A landscape with many valleys, sampled at points; each row gives a point and its height.
A ball rolls from a point to whichever of its 2 nearest points has the largest drop for the distance, and stops where none of them is lower. Distance is the straight distance between rows; heights are no part of it.
Riki: [125 154 105 156 129 161 151  85 158 155 133  89 140 120 112 149 134 120
 119 108  88  98 134  99 130 169]  (h 44.0)
kirel: [141 137 117  90 133 119 143 142 135  92 142 176 132 149 108  87 149 145
 135 192 157 141 115 103 149  56]  (h 61.0)
pepu: [110 150  94 132 127 167 126 116  80 128  62  49 113  57 148 130 140  89
 147 126 125 161  94 149 105 126]  (h 67.5)
Kegug: [129  84 162 126 150 113 127 134 167 147 129 135 120 100 142 132  90 128
 130  81  78  96 164 110 171 220]  (h 56.1)
Nepet: [114  92 171 117 102 108 108 171 133  91 129 198 106 163 172 122 118 131
 111 177 186 163 108 163 147  83]  (h 68.4)
ganer: [152 107  81 106 143 112 152 175  89  90  90 118 120  60 140  69 142 115
 125 124 144 122 149 120 137 117]  (h 65.1)
Mepam: [129 177  79 166 120 169 146  78 130 128 120  91 148 124 109 119 138 111
 149 142 105 137 128 117 105 100]  (h 21.2)
Riz: [142 164  62 107 147 126 194  98 125 107 189 154 142 123  92 113 192 148
 126 130 103  95 161 100 111 137]  (h 62.0)
kiz: [130 126 101 122 139 143 160 113 148 133  88 100 115  60 129 116 129 120
 129 102  78 120 151  99 136 181]  (h 62.8)
nupu: [130 155 139  84 106 135  83 120 124 143 137 192 147 215 101 196 153 160
 119 165 139 116 125  85  85  67]  (h 48.6)
kataf: [111 123 123 148 133 146 138 101 167 157  98  85 120  99 130 138 105 116
 118  90  85 110 128 104 149 191]  (h 71.0)
nen: [140  97 142 154 113  90 102 167 101 110  97 120 110 119 175  90 127  86
 113 128 174 137 137 152 141 115]  (h 39.7)
Zana: [118 100 207 129  98 136  93 126 140 176 171 124 122 176 124 205  55 175
 115  75 119 137  92 177 142 180]  (h 75.7)
ribe: [117  87 187 142  98 103  94 154 125 102 125 175 104 176 178 123 111 125
 116 152 179 160 107 180 140 103]  (h 69.0)
Kivi: [137 111 104 142 124 114 111 162  84 105  80  99 125  96 159  93 140  83
 126 137 168 141 130 137 126  86]  (h 44.9)
Dul: [139 142 136 116 155 122 139 112 152 141 168 131 133 149 112 144 140 147
 136 143 113  95 151 102 127 143]  (h 37.6)
vov: [140 162  98 110 131 144 141 102 115 100 148 161 157 178 105 101 169 140
 154 190 142 145 111  97 126  41]  (h 68.5)
felaz: [103 165 149  76 130  96 127 144 123 154 167 158 168 149  76 216 188 175
 113 146 106  80 146  94  85 166]  (h 59.3)
zetet: [122 163  55  95 134 179 142 114  80 110  80  75 114  51 125 114 143  91
 149 126 112 169 130 145  96 116]  (h 68.7)
nes: [124  85 185 184  77 113  86 138 108 130 123 155 100 183 188 122 108 111
 108 127 190 171 100 192 131  99]  (h 75.9)
Duse: [161 152  66  91 144 127 195 122 110  95 166 161 129 109  83  62 187 154
 136 136 123 109 157 101 134  99]  (h 51.8)
Vop: [141 135 138 116 150 116 132 119 149 128 151 138 130 161 119 125 126 139
 151 154 133 114 134 111 134 110]  (h 49.9)
nok: [137 118  95 138 133 119 129 161  90 101  82 102 132  84 147  86 133  96
 134 137 159 136 134 131 123  98]  (h 41.0)
gepav: [124 116 129 161 123 104 110 148 111 121  90 103 125 108 156  96 115  95
 131 133 156 137 122 141 122 111]  (h 57.0)
meda: [125 157 155  75 123 114 108 138 125 148 159 173 140 181  92 204 161 171
 119 155 122  91 145  91  94 117]  (h 59.1)
rabo: [110 142  92 148 119 146 112 123  75 128  57  57 116  74 157 126 135  89
 140 125 138 155 100 147 106 116]  (h 65.4)
fuf: [ 99 153  95 122 131 177 134 108  95 131  65  46 111  53 146 132 145  94
 141 121 113 169  96 150 118 149]  (h 69.4)
tinup: [133 135 126 150 141 124 122 125 139 127 124 119 142 142 130  99 114 118
 154 153 140 132 124 129 121  91]  (h 78.9)
zuli: [117 103 154 155 137 115 108 126 158 150 128 115 122 128 143 126  79 119
 130 101 123 113 129 139 142 174]  (h 41.5)
Dis: [131 163 136 105 151 126 134 108 135 144 179 140 143 169 103 165 164 156
 142 157 115  93 140  99 114 122]  (h 24.5)
duv: [143 126  84  97 147 142 184 119 139 117 101 116 103  38 121 101 153 127
 123  92  72 124 172  90 130 173]  (h 63.1)
Kur: [112  81 189 179  79 113  89 127 108 132 129 162  98 200 186 141  92 128
 107 120 184 170  75 197 129 103]  (h 79.0)
lum: [124  82 151 127 147 115 139 134 167 144 112 129 106  74 147 130 100 124
 124  73  61  96 167  88 178 221]  (h 59.5)
mapob: [146 103  99 133 121 116 110 171  63 104  76  98 109  89 171 100 147  79
 110 138 172 133 134 140 134  91]  (h 48.5)
galun: [124 110 184 121 123 125  92 130 148 148 153 145 110 184 133 166  78 155
 138 122 136 127 112 157 130 135]  (h 50.0)
sume: [127 126 127 166 128 112 109 130 133 133 100  98 134 118 145 109  98 108
 135 122 137 130 118 141 122 119]  (h 52.6)
ribi: [129 102 161 180  99 111  82 154 102 118 103 133 116 155 184 101 135  87
 110 144 195 168 111 169 133  75]  (h 62.1)
neras: [101 129 156 194 121 136  76 102 150 173 147 100 131 184 129 169  64 122
 128  92 146 168  58 163 122 106]  (h 80.1)
fut: [112 157 109 166 122 173 147  78 166 162 128  76 141 128 105 159 134 107
 114 105  89  96 114 103 130 166]  (h 47.7)
pelu: [121 180  88 182 118 174 131  66 133 143 128  86 162 142 108 131 133 112
 146 141 111 134 105 121 104  88]  (h 12.3)
masi: [137 116  77  90 148 131 161 152  91  95  76 105 107  38 140  87 143 115
 132 103 115 133 150 119 127 144]  (h 70.6)
temo: [163 137  94  95 150 116 177 143 128  96 154 155 128 113  99  61 159 151
 137 150 137 114 144 105 147  88]  (h 75.5)
Zoru: [147 129  99 129 142 119 151 136 125 110 101 111 132  84 128  87 120 117
 138 126 119 122 149 117 129 126]  (h 29.2)
vem: [136 144 105 159 135 137 127 115 128 123 118 108 148 133 123 102 118 117
 157 149 134 137 124 126 114  80]  (h 77.3)
Tozo: [118 125 185 154 106 145  82 110 149 190 175 100 128 190 111 211  58 157
 105  77 125 158  70 165 132 142]  (h 80.2)
lubok: [115 123 114 128 138 134 148 119 139 136  76  89 114  55 142 119 118 112
 128 101  85 127 138 109 140 182]  (h 65.6)
Lofa: [106 203  56 154 102 194 164  57 138 137 137  94 151 129  94 148 174  86
 121 117  85 122 130 121  93 148]  (h 58.0)
tamaz: [104 187  71 160 105 187 164  61 146 144 133  85 147 128  93 155 161  95
 115 114  86 114 120 109 103 153]  (h 55.9)
kune: [146 132 130  96 145 113 143 144 141 101 146 163 124 149 113  93 139 146
 144 176 150 128 126 106 145  77]  (h 57.9)
dig: [112 192  80 195 100 191 122  52 132 157 129  80 164 153 102 141 134 104
 138 129 107 146  86 120 101  78]  (h 21.1)
tipu: [140  96 150 134 131  82 122 174 129 101 119 150 109 116 154  83 109 115
 127 130 155 127 149 146 151 142]  (h 44.4)
luk: [105 115 179 148 112 141  77 117 136 146 130 160 122 215 141 171  86 150
 132 132 161 172  63 165 104  78]  (h 83.3)
zufib: [135 147 108  78 135 129 138 136 132  99 145 192 133 159 105  93 160 153
 133 197 163 140 109  90 150  38]  (h 63.2)
Komi: [126 100 217 114  77 138  99 134 122 178 162 138 120 177 122 215  54 197
 114  84 110 130 103 176 135 181]  (h 72.3)
gapa: [139  95 121 115 158 111 162 134 153 129 104 126 108  57 136 106 123 133
 129  90  72 107 176  95 157 192]  (h 50.7)
Muti: [109 174 140 116 124 143  91  93 118 157 164 140 156 202  96 199 169 155
 141 159 127 121 108  96  92  88]  (h 33.7)
Gonuv: [154 149 105 119 152 120 164 107 134 120 162 134 135 132 106 109 154 146
 144 148 114 104 152  98 128 118]  (h 24.6)
gez: [156 109  91 104 153 109 163 171 113  89 108 133 123  70 121  59 134 126
 127 126 136 118 156 116 144 114]  (h 62.4)
nuge: [ 99  96 187 153  99 140  72 121 123 148 130 165 114 217 151 182  74 157
 123 116 158 174  60 186 106  94]  (h 84.5)
Pozo: [138  95 147 175  96 113  78 163  92 120  94 121 112 141 186 102 144  77
 106 141 195 162 123 164 136  68]  (h 59.2)
Refin: [106 128 165 184 115 140  76 103 154 186 164  97 136 189 122 192  54 129
 111  81 139 172  57 168 125 113]  (h 81.9)
mezon: [103 162  91  75 152 110 171 116 111 124 195 162 174 141  74 174 207 170
 129 153 100  80 138 100  90 152]  (h 42.0)
piti: [120  94 187 129 131 114 106 137 148 147 153 141 115 160 148 147  70 146
 137  99 126 117 134 162 145 180]  (h 21.5)
Toza: [127 164 142 118 136 137 115 100 136 155 173 124 146 182 101 178 157 155
 140 153 119 109 123 108 108 111]  (h 6.9)
rezig: [110 106 163 185  98  95  83 132 116 148 109 115 106 145 171 122  85  93
 118  97 163 148 105 170 132 140]  (h 71.9)
vuso: [134  89 160 132 144  86 123 158 139 117 128 145 114 119 154 101  91 124
 133 109 129 115 155 139 149 175]  (h 24.4)
kamor: [118 108 161  96 109 140  83 137 145 118 120 199 124 200 140 165 102 153
 123 175 161 153  96 134 112  61]  (h 75.6)
Botin: [164 131  52  89 142 142 170 151  92  87 107 126 120  57 110  61 146 124
 130 121 131 131 154 121 122  97]  (h 69.7)
gabev: [102 155 141  73 146 102 141 143 123 146 177 160 178 133  67 207 194 175
 111 141 102  75 144  94  92 175]  (h 55.0)
zam: [144 130  71  86 144 143 177 124 118 109  94 117 102  30 119  91 155 125
 126  94  83 135 163 102 122 162]  (h 65.9)
muvag: [138  93 130 133 132  82 120 172 107 111  93 122 109  85 168  85 118 100
 122 118 148 124 153 133 144 151]  (h 25.0)
Kob: [104  92 189 165  90 127  84 123 111 144 135 162 107 209 171 162  81 145
 120 114 172 170  62 196 118 104]  (h 82.2)
sigep: [128 110 108 122 144 109 142 145 106 114  68  96 110  51 156 102 125 109
 135 103 116 127 146 117 136 162]  (h 71.6)
Gir: [161 102 128 101 164  93 160 159 149 107 139 156 115  93 126  78 122 142
 131 123 125 103 164 106 158 153]  (h 55.8)
vub: [123 174  67 111 121 180 154  96 102 125  84  83 120  61 115 117 143  99
 147 124 101 162 136 131 100 124]  (h 66.4)
rikug: [143 112 118 140 137 104 128 159 115 103 105 123 135 110 138  81 121 110
 134 148 157 136 136 129 134  91]  (h 42.2)
tumuf: [143 103 136 135 147  92 132 163 136 103 113 136 124 113 144  87 114 116
 135 135 145 123 146 135 144 129]  (h 39.8)
zed: [148 127 113 130 151 115 146 134 134 112 121 121 130 108 125  87 122 129
 146 138 131 118 146 118 137 113]  (h 21.0)
lon: [118 110 198 144 100 140  87 117 150 184 179 108 126 179 113 208  51 164
 101  67 116 153  82 169 142 174]  (h 78.0)
nebo: [122 189  60 111 114 190 163  79 122 129  94  85 119  67 107 121 160  92
 133 115  87 158 143 120 102 140]  (h 64.3)
piv: [144 139 110 134 148 128 152 118 140 122 140 122 135 122 113 101 126 133
 150 144 117 115 146 111 130 113]  (h 9.8)
pala: [162 135  74 103 143 133 174 139 111  96 119 127 130  80 109  58 145 132
 134 130 126 125 158 110 127 100]  (h 71.8)
Didon: [140 135 152 111 154 122 124 123 152 142 157 139 128 162 118 149 124 149
 148 146 122 106 141 116 130 128]  (h 44.6)
volo: [139 143 113 135 139 137 129 116 131 107 135 141 155 153 115  97 143 130
 162 178 142 149 113 114 125  51]  (h 73.5)
zot: [164 106 112 104 160  94 168 169 135  97 127 147 119  81 124  62 131 139
 127 121 128 109 163 105 150 135]  (h 59.0)
banev: [116 108 171 154 123 104  97 142 135 121 127 142 121 163 152 115 100 117
 140 144 166 151 109 161 128  99]  (h 84.2)
rutav: [119 117 160 149 125 119  93 136 137 111 122 152 134 176 153 119 113 123
 141 161 175 166  96 156 125  69]  (h 84.8)
Zan: [137 102 150 130 154  95 129 143 151 125 133 138 117 116 141 109  93 129
 139 115 119 110 151 127 151 171]  (h 33.0)
vabez: [137 162 104 129 130 150 126  93 123 105 139 150 162 181 112 102 160 133
 157 185 144 156 104 107 123  37]  (h 70.7)
pil: [126  95 127 119 152 118 158 127 163 134 106 125 109  63 141 122 123 126
 122  84  58 101 171  86 163 210]  (h 54.8)
Musut: [156 155  71 120 142 136 180 105 122 104 145 134 137 107  99  83 162 136
 141 136 106 115 162  99 119 106]  (h 40.3)
pul: [111 109 171 112  95 158  68 127 129 142 104 195 133 222 145 185  87 164
 122 153 158 159  74 150  96  59]  (h 79.6)
pugo: [100 155 117  69 157 100 160 136 115 133 191 164 179 131  69 194 205 173
 125 148  95  72 147  95  93 174]  (h 49.6)
loka: [135 102 138 144 130  94 111 171 113 102 108 132 123 117 154  86 123 103
 121 147 170 139 137 145 139 101]  (h 46.0)
Vuv: [133  96 165 123 154 117 125 132 172 155 148 137 117 118 133 143  99 138
 129  91  81  93 165 111 167 211]  (h 52.1)
supo: [131 173  75 148 116 167 155  81 127 130 119  95 141 108 105 114 143 106
 145 132  97 132 143 119 102 112]  (h 26.5)
muzu: [136  78 185 135  92  93 112 170 114  94 141 185  91 153 188 107 118 124
 103 156 189 148 127 177 160 116]  (h 60.9)
Nituk: [142 107  80  96 146 122 151 165  73  96  76 101 100  43 152  94 149 101
 127 112 136 134 145 127 125 139]  (h 72.9)
pomer: [138  78 171 121 129  79 122 173 132 104 135 164 101 121 162  94  97 119
 126 122 150 119 150 155 162 167]  (h 36.2)
mazor: [116  98 194 130 117 120  97 139 135 141 148 151 111 182 151 158  73 155
 136 122 140 134 106 177 129 144]  (h 43.6)
bine: [138 153 110 134 147 139 149  94 145 139 166 114 148 149 105 145 159 141
 136 139 104  92 147 102 119 139]  (h 45.6)
num: [129 129 175 110 137 124  97 123 152 146 157 148 118 183 126 161 104 151
 146 141 133 121 122 137 128 119]  (h 55.4)
Kopu: [129  94 211 133 101 146  96 127 159 182 181 114 129 155 115 205  59 163
  97  53  98 124 111 154 169 220]  (h 61.4)
radu: [134 118 142 124 131 107 117 167 132  93 129 159 133 144 140  88 129 120
 132 179 174 155 115 136 140  67]  (h 80.8)
Loneb: [123  86 179 130  86  98 107 168 123  96 133 193  97 167 182 123 117 133
 105 167 188 157 117 176 152 104]  (h 64.8)
gunez: [ 95 173 125 118 135 137 137 112 131 154 186 115 183 159  77 208 200 153
 122 146 103  86 120 109  91 159]  (h 43.2)
mos: [130 158  48 100 136 176 137 125  72 102  81  86 121  64 129 106 147  91
 149 133 125 164 129 143  98  93]  (h 69.8)
lelu: [143 139  51 108 133 158 144 142  70  92  82 100 129  66 122  85 143 101
 140 135 134 156 134 139 106  81]  (h 71.5)
Fopat: [121  93 199 129 114 137  98 129 158 176 172 121 125 153 127 188  61 153
 107  63 102 119 119 153 167 216]  (h 58.4)
bev: [134 145 160 100 141 125 114 118 145 143 158 148 128 178 114 166 124 157
 142 154 125 108 135 115 122 115]  (h 49.8)
Kesub: [114 167 140  96 114 135  82 110 116 152 147 169 159 209  94 205 166 157
 132 160 131 113 114  86  82  74]  (h 42.5)
rozi: [133  83 178 140  92  89 112 170 117 100 130 164  92 151 185 102 111 113
 107 137 180 140 140 179 154 136]  (h 56.0)
lasa: [147 120  64  98 141 134 154 161  81  87  88 107 118  56 133  72 142 112
 125 124 138 132 140 128 120 103]  (h 67.4)
dofor: [113 106 162  92 106 127  90 152 147  98 121 205 119 185 151 152 107 148
 122 184 173 153  99 141 123  68]  (h 73.6)
lin: [157  95 146  93 169  89 150 159 156 112 149 164 105 116 132 101 112 150
 137 124 122 102 165 111 162 166]  (h 51.9)
nomi: [127 157  92 143 130 160 167  79 154 141 124 103 132 105 116 132 142 118
 125 112  88 103 147 102 118 161]  (h 38.9)
Mavi: [139 129 106 131 147 134 161 109 154 132 121 109 127  90 123 110 131 127
 130 116  92 100 161  97 135 166]  (h 55.3)
Raf: [164 131  84 100 146 118 176 152 121  94 132 145 126  93 105  53 149 143
 138 143 135 120 154 109 144  92]  (h 73.7)
Kiv: [160 148  81  80 153 115 189 126 122 102 177 177 119 123  88  78 188 166
 134 143 125  93 151  90 141 107]  (h 56.8)
Sig: [136 114 227 110  83 146  97 130 143 190 173 132 125 160 104 220  77 191
  92  66  95 125 122 156 156 219]  (h 66.5)
beb: [137  93 183 114 147 113 115 143 158 140 160 150 113 145 139 145  79 149
 138 111 111 105 149 142 154 183]  (h 34.7)
kipe: [ 88 161 166  92 130 112 139 142 147 161 172 131 198 135  54 221 198 170
  97 125  91  82 134 108  97 207]  (h 59.4)
fugol: [117 121 121 145 138 128 136 114 153 143  93  94 122  83 137 122 106 113
 129 100  95 112 134 113 142 183]  (h 68.8)
femap: [144 131  54 118 133 157 142 154  76  82  93 114 137  85 123  71 151  98
 133 148 146 147 130 138 117  54]  (h 73.0)
buge: [138 121 112 122 137 125 131 169 122  84 124 147 149 124 128  68 147 126
 129 182 173 160 117 124 143  50]  (h 77.6)
tob: [134 104 221 122  87 147  99 127 151 185 180 116 130 162 105 220  70 173
  88  55  96 132 105 157 163 215]  (h 63.9)
Busa: [132 164  76 138 126 161 166  87 142 134 113  95 132  91 109 116 136 112
 132 122  92 122 148 111 113 145]  (h 33.4)
vefa: [141 146 104 133 151 137 166 100 148 132 160 119 138 120 110 125 154 139
 134 128  95  94 162 100 122 153]  (h 51.6)
bemaz: [147 100 127 162 103 109  87 162  77 120  84 112 107 120 184 101 146  71
 103 138 192 147 130 150 139  78]  (h 55.6)
revi: [137 114 148 128 157 120 134 125 165 145 145 124 125 118 131 130 107 137
 134 105  93  92 162 109 150 188]  (h 46.2)
zoki: [142 136 127 114 146 118 136 131 143 112 146 150 130 146 117 104 133 140
 153 163 139 127 126 111 133  84]  (h 54.6)
furaz: [112 126 170 173 105 142  81 102 152 190 177  95 137 197 114 215  52 143
  98  71 131 178  56 170 128 125]  (h 82.1)
pidog: [116 116 108 114 142 130 152 130 119 125  68  90 105  44 147 110 129 114
 131 100  96 134 143 115 135 182]  (h 68.6)
tate: [156  98 163  87 163  93 140 156 155 120 157 179 103 121 133 116 105 156
 135 124 111  96 172 118 162 179]  (h 47.9)
momen: [149 117  96 115 153 115 169 134 131 112 105 120 114  62 125  85 129 133
 130 108 101 112 169 100 138 154]  (h 40.5)
bopu: [118 109 161  93  90 155  75 137 139 124 111 206 127 212 139 181  91 166
 111 169 162 147 101 134 103  58]  (h 77.4)
Dol: [114 102 177 149 115 134  94 122 160 174 164 112 126 156 133 176  51 140
 107  68 112 123 108 148 158 199]  (h 54.1)
Gezir: [117 190  73 191 100 191 117  62 120 145 106  82 161 139 100 124 126 100
 154 135 112 164  93 130  94  62]  (h 27.1)
buza: [114 169 100 168 110 186 151  70 163 161 135  72 150 138  97 171 142 102
 108 104  89 101 103 102 119 162]  (h 50.5)
zube: [141  97 143 127 159 103 140 135 158 138 134 134 120 104 139 114 101 136
 134 105 103  99 167 110 150 186]  (h 40.4)
vena: [ 97 114 166 198 114 125  81 112 130 166 140 109 121 179 149 154  63 120
 122  90 157 170  66 177 125 113]  (h 77.8)
rur: [135 126 127 138 150 129 149 108 158 141 135 116 130 108 124 126 120 132
 131 115  98  98 157 102 139 169]  (h 51.7)
bik: [123 110 153 156 133 103 102 149 130 117 119 132 128 145 150 100 109 108
 141 147 161 144 119 152 127  98]  (h 82.3)
Vob: [102 107 176 131  99 151  69 117 134 140 114 186 129 222 150 178  92 157
 126 149 165 178  63 159  97  64]  (h 81.2)
fara: [116 125 147 168 138 121 102 120 150 148 129 110 128 151 135 130  88 123
 143 121 134 133 115 144 127 124]  (h 42.1)
zev: [135 105 104 117 143 107 139 162  90 106  72 104 107  55 160  93 135 103
 126 115 131 124 149 122 136 149]  (h 73.9)
pabi: [148 123  95 129 137 117 141 150 107 100  95 112 130  87 132  77 130 110
 138 135 139 132 140 127 128 101]  (h 35.9)
vul: [107 175 131 117 133 131 126 102 125 156 182 126 173 178  88 197 185 155
 133 151 114  96 118 102  93 127]  (h 33.1)
zovib: [ 89 171 151 127 127 137 131 124 142 168 178 105 188 161  64 216 193 155
 108 127 100  90 114 111 101 181]  (h 50.6)
gok: [137  84 167 152 104  84 101 169 113 105 118 153  98 135 180  91 117  98
 107 131 176 140 142 167 154 132]  (h 50.9)
Sobod: [139 102 105 113 156 118 162 136 139 122  97 122 111  54 138  94 127 128
 130  95  89 115 169  96 146 177]  (h 46.1)
Mivaz: [122 119 159 147 141 113 109 123 155 146 140 120 122 145 139 128  86 128
 139 119 123 122 127 135 139 150]  (h 34.5)
Gil: [100 142 110 124 126 171 158  98 137 136  67  62 108  52 131 132 136 104
 124  99  84 151 116 115 137 186]  (h 74.4)
giruk: [106 142 113 135 124 158 150  94 153 148  73  70 114  71 133 138 120 105
 125  96  86 133 112 113 144 184]  (h 75.0)
git: [146 105 115 144 114 109  90 160  60 119  71  93  95  99 184 107 150  70
 108 135 181 137 126 143 140  95]  (h 52.0)
koz: [119 160 149  79 127 102 123 138 120 153 168 162 152 166  82 206 180 170
 119 151 117  79 148  91  92 141]  (h 63.5)
noke: [145  91 140 139 120  85 109 171 101 110  90 126 104 101 173  85 124  92
 112 122 168 127 149 145 150 136]  (h 33.3)
biz: [112  98 165  98 101 122 105 161 139  94 127 211 108 173 160 137 108 147
 113 184 180 154 105 146 138  77]  (h 71.4)
Rumu: [118 104 159 188 103 106  78 143 112 130 110 133 119 162 174 108 112  91
 122 126 185 163 104 172 128  87]  (h 65.7)
pusun: [113 202  50 108 105 198 163  66 128 133 108  93 122  80  93 126 177  78
 125 112  80 155 145 121  96 152]  (h 62.3)
Bosip: [124 112 151 145 125 115  97 153 129 100 122 156 134 152 154 102 131 106
 132 169 181 163 104 147 132  65]  (h 82.8)
simu: [106 204  51 133  97 191 163  59 128 134 119  99 134 101  88 135 180  75
 119 112  82 141 140 120  94 153]  (h 60.5)
zemev: [132 105 125 136 136  94 127 160 119 110  97 117 116  92 153  88 118 107
 130 124 146 126 140 134 139 138]  (h 32.6)
rap: [159 166  55 104 137 145 183 111 110  98 151 145 129 100  85  68 176 137
 134 135 116 123 157 112 120  89]  (h 46.3)
pazu: [112 110 155 194 105 108  77 133 113 141 110 120 115 158 169 119 100  96
 122 111 174 159  95 174 123 108]  (h 68.9)
nali: [118 121 118 172 117 113  99 143  92 130  72  85 122  98 162 110 120  82
 131 126 156 140 110 145 120 106]  (h 60.2)
tezep: [112 133 114 166 117 126 100 130  80 137  63  70 118  91 163 123 125  84
 131 119 152 150  96 146 113 111]  (h 62.7)
zumi: [132 153 153  82 110 123  88 137 121 147 146 184 136 198  93 202 146 166
 118 158 132 101 141  94  90  90]  (h 54.0)
nepug: [102 157 146  95 145 114 147 135 136 151 184 138 180 135  71 207 200 173
 112 133  91  76 145  98  98 194]  (h 59.8)
Sidor: [118  89 195 132 118 113  98 143 136 140 152 152 105 165 154 156  68 147
 133 105 138 122 120 180 139 175]  (h 33.5)
fur: [138 151 103 146 133 143 141 106 127 115 127 116 154 145 113  99 136 122
 158 159 133 138 121 119 120  67]  (h 75.8)
fonik: [128 121 125 115 131 116 123 167 125  83 130 166 140 133 135  75 146 126
 125 189 180 164 112 127 157  48]  (h 79.1)
Pozip: [147 130  68 122 130 146 148 160  93  85 112 129 150 100 112  56 153 113
 133 159 153 148 127 128 130  43]  (h 74.6)
pinat: [121  84 182 169  86 106  88 149 113 111 121 162 103 176 190 118 125 110
 108 140 194 170 106 189 141  92]  (h 72.8)
Fovad: [101 155 101 122 127 174 147 105 119 138  66  59 111  56 137 133 134 102
 134 107  94 161 106 135 124 169]  (h 72.1)
nopar: [148 126  88 115 144 120 162 136 119 108  96 114 121  65 124  80 130 121
 132 121 112 120 160 107 127 133]  (h 34.9)
ragov: [141 157 103  93 131 136 134 113 121 101 150 176 147 169 104 105 166 150
 143 191 148 142 110  91 139  40]  (h 66.0)
fotef: [138  92 154 150 106  90 101 172 105 103 108 140 103 126 180  85 132  92
 100 141 188 143 146 163 151 103]  (h 45.4)
Rogo: [146  93 173  96 156 101 128 151 155 126 156 165 108 134 138 132  94 149
 138 119 115 100 165 131 158 187]  (h 42.7)
buzus: [144 130  92 126 134 135 138 160 104  82 119 144 153 118 119  63 152 118
 135 174 163 155 123 125 146  46]  (h 76.2)
Leki: [142 157  82 126 148 135 183  94 134 120 170 135 142 113 100 120 176 138
 128 131  94  92 168  94 113 153]  (h 56.9)
dupog: [133 103 226 103  79 141  99 131 131 181 165 136 120 166 111 220  62 201
 108  76 104 125 112 169 142 201]  (h 69.6)
Pida: [131 158 120 101 149 120 149 109 127 134 180 144 145 159  98 163 182 154
 140 151 113  84 145  94 108 132]  (h 34.0)
kod: [152 151  73  91 156 117 196 113 120 103 189 170 133 118  85  99 195 162
 126 131 110  86 159  94 126 133]  (h 61.8)
safod: [108 134 119 151 123 158 137  90 165 159  93  72 122  99 122 150 111 108
 112  89  85 114 110 103 145 184]  (h 72.7)
kuga: [136 132  91 118 142 145 176 109 143 121 105 110 117  63 124 108 142 128
 126 100  80 115 168  90 130 174]  (h 59.7)
bim: [129 121 140 150 139 112 114 136 140 118 123 129 136 145 137 100 110 119
 152 150 150 137 117 140 126  99]  (h 80.5)
Namen: [114 176 128 117 133 138 119  89 121 152 174 129 161 190  96 183 175 152
 141 158 119 107 118  99 101 104]  (h 21.9)
tabe: [114 133 128 171 127 129 111 114 151 149 115  85 136 127 136 122  92 114
 140 119 123 129 111 131 125 129]  (h 48.0)
nem: [116 105 167 153 128 122  99 121 159 163 148 112 122 144 138 153  68 128
 123  86 114 124 117 147 149 183]  (h 48.4)
gupig: [101 178  83 165 111 189 161  65 155 151 143  84 155 139  90 169 168  98
 108 102  85  99 114 107 106 167]  (h 53.5)
Loles: [138 121  79  92 150 141 168 134 110 108  81 110 108  33 131  92 141 120
 130 105  98 134 160 117 126 155]  (h 68.3)
bufeg: [100 108 162 194 100 107  77 122 128 157 126 115 112 164 161 139  68 104
 121  93 156 156  83 176 128 128]  (h 75.1)
bug: [155 153  84 108 148 125 180 106 129 108 166 144 135 122  98  95 168 147
 137 141 111 106 159  96 130 117]  (h 33.6)
siz: [ 77 162 162 111 123 130 136 134 147 163 171 112 203 146  50 224 199 163
 101 125  91  90 114 115  96 200]  (h 55.5)
gole: [123 163  93  91 149 116 162 110 112 119 189 157 156 155  88 160 197 160
 138 156 110  83 138  93 103 129]  (h 31.2)

For each start below, name the point where the ball stops.
tamaz => pelu
temo => piv
Botin => piti
meda => Toza
rabo => Mivaz
luk => muvag
Kegug => vuso
kipe => Toza
giruk => kuga
tinup => Didon
ragov => Didon
zev => kuga
vena => piv
Nituk => kuga

Call two points neighbours if one is among the 2 nearest of the other. Go from one point of each pair to the other, from neighbour to neighbour, staying as low as possible. Name the highest point that can't be avoided.
vuso and piv => loka
kuga and Dul => Riz
Mivaz and pelu => rutav
kuga and Mivaz => giruk
piti and Didon => num
muvag and vuso => tipu
gole and Toza => Pida
